Each row is a point on a landscape with many valleys, with its height.
A ball rolls from a point to the lowest of its 2 nearest points, and stops where none of them is lower. Distance is the straight distance between rows; heights are no part of it.
j514: [ 46 -20 -43  66 -11  15  16  31 -42 -36  47  46   4 -21  -9   7  20   3
 -27 -36 -19  -2  57 -10]  (h 461)
j96: [ -1  -1 -14  13  -7 -17 -31  15  13 -23   8  20  37  47 -16 -24 -14  33
  30 -15  17  15  58  -5]  (h 359)
j909: [-49 -21 -29  -9 -44   2  30 -11 -10  16  39  -1  46  13  15 -38  -3  39
  -3  37  22  -5 -25   2]  (h 452)
j31: [ 16  24  -4 -10   3 -36 -27   3  -8 -10  -4  13 -10  14 -14  27 -12 -33
  37 -20  47 -25  -6 -18]  (h 553)
j465: [-58  -2  35   0  52   6  20  -6  24  38  13 -20 -38 -22  -9  30  32 -20
  22  58   5  23 -37   9]  (h 272)
j27: [ 33 -15 -37  41 -27  20 -32  14  10  -7   8  40  28  22  -7 -10  19  38
  22 -27 -27  -9  76 -29]  (h 406)
j872: [-28 -17  10  -4 -31 -18 -34 -47 -45 -11  19 -22  14  -2  50 -22 -12  19
  -1  22  17   2  -1  12]  (h 356)
j863: [-60  -3   3 -29  50  -3 -22  16  35  33  10  -5  -3  33  17  31  26  15
 -10  38   5 -18  -9 -15]  (h 432)
j635: [-12  -5  -3   5  49  12  18 -26  49  36  21 -66   1  -3 -13  18 -29 -19
  75  16   7   4 -14  17]  (h 640)
j938: [ 33   9 -58  27  -2  -1   2  14  26 -33 -33  36   1  60 -12 -23  19  26
  -6 -26 -37 -27  14  -5]  (h 599)
j878: [-24  12 -14 -28  22 -25   5   8  27  27  12  23  12  53  22  21 -23   3
  10  32  -6 -23  -8  -5]  (h 369)
j476: [ -1   7 -36  -9 -30   1  -6 -18 -12  -5  18 -17  46   7 -10   6  -4  14
  -6  57  -1 -59   3   8]  (h 483)
j157: [  6   1  -3 -30  18 -16 -14 -32  24   4  -6 -37  -4  29  24  15  -2 -12
  53 -18  45 -17  -2 -21]  (h 583)
j481: [ 35  13  -9  40 -30   7  45  28 -58 -29  33  76  37  -9  22  31 -16  10
  -6 -52  -6  43   0  16]  (h 327)
j794: [-13 -19  64  -3  12  12 -12 -17  25  54 -17 -35 -11 -23 -22  13 -13   4
   4  -7  55  36 -47  -7]  (h 697)
j599: [ 13  54  47  -6 -12  -4 -15  19 -11  -9  -1   5 -31 -47 -27 -12  23 -34
 -43 -76  47  12  22 -15]  (h 343)
j777: [ 12  10  37  -2 -22  23   6 -40  -5  14 -10  28 -35   0 -10 -16 -11 -20
 -76 -35 -16  -7   2  -6]  (h 302)
j163: [-20  25  18 -17  36  -5  12 -19   8  36   1  26 -22  30  28   4 -31  22
  32  55 -12  33   0   3]  (h 283)
j658: [-47 -15   6 -38   3   1  19 -18  28  49  -5  -1 -12 -33   9  27  17 -28
  20  48  29   8 -63 -18]  (h 349)
j562: [ 36 -10 -10  25   6  40  18   5 -32   9 -14  18 -15 -18  37  -2  -3  11
 -27  40 -28  -3  44  28]  (h 460)
j822: [ 14  73  18   4   9 -11 -12  -3 -34  16   3   8 -18 -32   6 -33  21 -26
 -23 -61  64  51 -12 -12]  (h 304)
j995: [ 10   9 -62  19 -18   0  -5 -21  57   8 -54  11   0  20 -14 -42  19  31
   9 -15 -46 -22  29  10]  (h 623)
j191: [ 35  13 -21  13 -11 -35 -17   3 -34 -29  28  66   9  -5 -37   6 -31  31
   3 -42 -34 -24  10   3]  (h 422)
j727: [-16  13  31  13  42  18 -32 -11  51  11  -9 -31  26  29 -18  -4   1  14
  71  48 -52 -24  36   6]  (h 694)
j26: [-56  -7  22   2   7 -21  -1  16  18  25  -4  12   9  14 -12  61  52  36
  -2  27 -35 -23 -23   2]  (h 480)
j507: [  3 -16  60   6   3  -2  24  -9  33  28 -28 -32 -43 -17 -11  40 -24 -43
   0  17  -1 -20 -16  -9]  (h 161)
j588: [  7  -3  -5   8 -28 -12 -13  48 -19 -47 -35  31  11  -2 -30  -1  14 -10
 -53 -43  43  32  -3  -4]  (h 308)
j2: [-59   9 -25 -15  42  15   6  23  74   3  -2 -57  16   4 -17  36  52   3
  27  64 -34 -21  24   9]  (h 765)
j291: [-66  11  21  -8  57  -8  20  -2  57  64  21  -5 -30  11   9   7   0   9
  41  63 -34  31  -8  -4]  (h 151)
j48: [-17  15  64 -12   5   1  -5  28  15  11 -47   2 -40 -13   1  -3   7  37
 -13  39  -7  22 -29 -12]  (h 248)
j607: [ 58 -20 -10  40 -14  30  16  15 -46 -35  10  46  25 -32 -22 -17  13  -2
 -55 -68 -63   1  23   5]  (h 478)
j550: [-76   2  -6 -29  58  28   2  39  30   9  25 -36 -17  -3 -54  48  57  11
  55  49 -20   2  22  -3]  (h 746)
j86: [ 33  11  23 -28 -28  11  -4  17 -39 -46  -8 -14 -32 -40  17 -12 -11  -3
 -58 -56   7  -7  34  18]  (h 404)
j454: [ 20  11 -38   3   9 -13 -38   2 -14 -47  17  13  12  43 -12 -13  -4   4
   4 -47  37  24  27  13]  (h 306)
j517: [  0   3   2  -7  37  -1  -2 -30  16  15  22 -65  -9  11  24  24   5 -49
  56  30  23 -16 -23 -10]  (h 613)
j594: [ 21   6 -51  32 -20  -2  48  24 -14 -28 -13  34   1  32  26 -25 -17  20
  -3 -36   4 -20  -1  16]  (h 569)
j309: [-27 -43  41  -4  44  -7  -5  -1  33  48  25 -61 -21  -7 -10  13 -27  -3
  68  21  17  32 -46  10]  (h 663)
j13: [ 15 -20  14  -5  -3  -4   6  -8  30   5  -9  -6 -31   5  -9  41  -6 -27
 -28   8 -10 -51  17  -8]  (h 253)
j790: [ 31 -15 -46 -10 -25 -15   6 -36   8  -1 -22 -22   5   0  14  20 -12 -23
 -12  -5  38  -1 -14  16]  (h 497)
j729: [-33 -13 -33 -40  -4   3  -1 -37 -11  -4  42 -16   0  23  27  -7 -18   7
 -23  26  20   1 -23   1]  (h 405)
j541: [  3  38 -50 -12   6 -29  11 -17  18  -8 -29  -6 -12  20  -6  -7   5 -27
  39  21  -5   5  21  14]  (h 665)
j677: [ 29  25  -5 -21  -4 -16  -4  -3 -14 -19  -3 -14 -19  -2  21  28 -13 -48
 -32 -47  36   6  -8 -13]  (h 527)
j647: [-25 -17  56  -7 -13  25   6 -10   5  43 -18 -63 -27 -32  26   3  11  18
 -36   7  59  31 -42  10]  (h 712)
j564: [ 21 -10  50   6  37 -20  -2  22  46  13 -36 -50 -23 -33 -21  29 -41 -24
  19 -10 -31   1 -35   7]  (h 22)
j904: [ 12 -11 -20   5 -23 -20 -19  53  -5 -55  -9  46  47  11 -49   1   5   3
 -25  -7  -8  -9  24  -7]  (h 357)
j508: [  2   6  26 -19 -35   9  -1  -5 -19 -13 -24  15 -19  -6 -27  18  -5 -40
 -67   2 -15 -44 -12 -18]  (h 317)
j337: [ -9 -22  52  27  26  19 -17  16  42   4  -1 -38   2   4 -45 -11  -2  14
  66  45 -88   7   4  17]  (h 713)
j774: [ 38  29   4 -30  12  15  -6  -3 -43  -1  27  10   4  -1  25 -17  -6   3
 -20 -63  74  43 -36  -2]  (h 242)
j976: [-37 -29 -13  -9 -10 -13   9  12  24  22 -10  -9  17 -11  19   5  17 -24
 -10  50  23 -31 -29   3]  (h 407)
j587: [ 22  -9 -30 -11  -9   1 -10  28 -52 -27  -6   8  21  -3   5 -15   7 -18
 -28   6  68  32 -13  -2]  (h 245)
j613: [  7  20 -10 -19 -11 -36  15  -9   4  -9 -38 -10 -32 -22  11 -12  14 -78
  47  -3   3  13  -9 -15]  (h 686)
j50: [ 19  13  55  -9  25 -19 -12  18  11   4 -58   6 -27 -57 -10  16 -12  10
   4  11 -48   0 -24 -18]  (h 155)
j199: [ 26  19   5 -29 -20   9  13  38 -32 -22   1  -9 -24 -33 -16 -39  -1 -29
 -65 -76  57  -6  -2 -16]  (h 375)
j592: [  3  18 -41  13 -10 -29   3   1 -59 -49  31  42  54  25   5 -21  -7  -5
  -3 -60  -1  35  18  15]  (h 246)
j204: [ 46   7 -13  12  -7  17   9  21 -47 -45 -14   0 -14 -23  24 -10 -15  -7
 -39  -5 -10  -9  50  18]  (h 430)
j819: [ 40 -52  -4  20 -12  22 -22 -14 -25  -2  -4  45  38  -8  12 -36  25  10
 -54 -32 -62  10  10  -8]  (h 496)
j419: [-41  15  60 -42  27   9   6 -18  31  24 -22 -35 -44 -13  -2  20   8  22
 -19  19 -33  24 -36   5]  (h 296)
j57: [-29  -1  16  -6 -12   7 -11 -61 -29  34   8 -14 -19 -43  32 -26   2 -13
  -3  37  19  15 -38   1]  (h 307)
j322: [-20 -30  77 -13  11  20   3  -5  34  44  -9 -47 -32 -37 -22   9 -36   9
  31  18   2  62 -15   5]  (h 682)
j692: [-34 -14 -65 -30 -55  17   3 -26  17  16  22 -15  61  21 -13 -22   0  -5
  17  40  33 -30 -28   2]  (h 489)
j230: [-14  15  12  18  16  -7 -30  -8  49  15  10 -53  40   5  17 -10 -18  21
  58  43   1 -29  33  30]  (h 672)
j948: [  9  27 -39  45 -38 -10  32  28 -58 -58  46  50  28  13 -15  11   7  27
  16 -49  -4  55  34   9]  (h 292)
j556: [ 20  12 -51  33   7 -10   2 -17  15  -9 -41   4 -25  -5   7 -35   4  -4
  19   6 -42  14  45  16]  (h 644)
j374: [ 26 -13  -6  47 -19  15  27 -10 -23   7  -7  50  -2  46  33 -24 -17  34
 -32 -16 -18 -36 -12  -3]  (h 544)
j47: [-16  10  16   2 -18 -11   4 -35 -13  29  -6   7 -32 -21  14 -36  -1  11
 -44  -9  -1 -11 -26  -4]  (h 252)
j525: [ 17  18 -33   3 -24 -25 -30 -15 -44 -32  23   7  26   8   0  -5 -24   5
  -4  -1 -12 -36  -7  13]  (h 450)
j90: [ 41 -29 -42  45 -24  10   8  21 -19 -46  18  56  26   4  15 -21 -11  17
   8 -56 -30 -28  61 -11]  (h 438)
j584: [-35 -45  34 -34 -36  22 -16 -21 -15   9  11 -53 -22 -11  16 -23  10  21
 -15   1  52  -1 -25  -6]  (h 727)
j98: [  9 -22 -17 -48 -14   6  -2 -22  15  18  -5 -30  30   3  -7  33   1 -27
  12  47  60 -11 -15   1]  (h 456)
j14: [ 48 -12  -3  13 -16 -12 -24  12 -27 -29 -10  62  50  -4 -25  18  -4  29
 -14  -3 -46 -26  12 -25]  (h 394)
j270: [ 32 -27 -23  41   2  23  28   8 -18   6  -1  61  22  28  49 -45   7  -3
 -34 -22 -65 -18  11 -23]  (h 519)
j654: [-43 -10  47   8  47  19   2  20  31  23  33 -44 -19   7 -47  23  48  11
  72  32 -69 -15  15   1]  (h 729)
j832: [ 18  19   0 -14  -2   0  38  25 -59 -46  20  18  11  -1  25 -18 -28   4
 -28 -35  42  35 -17  21]  (h 163)

Call two points neighbours if one is among the 2 nearest of the other. Go from one point of each pair to the other, from neighbour to neighbour, staying as low as possible. Name the highest point that can't be avoided.
j47 / j592: j556
j47 / j291: j508
j832 / j47: j692
j291 / j564: j419

Where does a ball stop that starts at each point below?
j692: j47
j556: j592
j794: j291
j819: j592
j550: j291
j31: j291
j204: j832
j476: j832
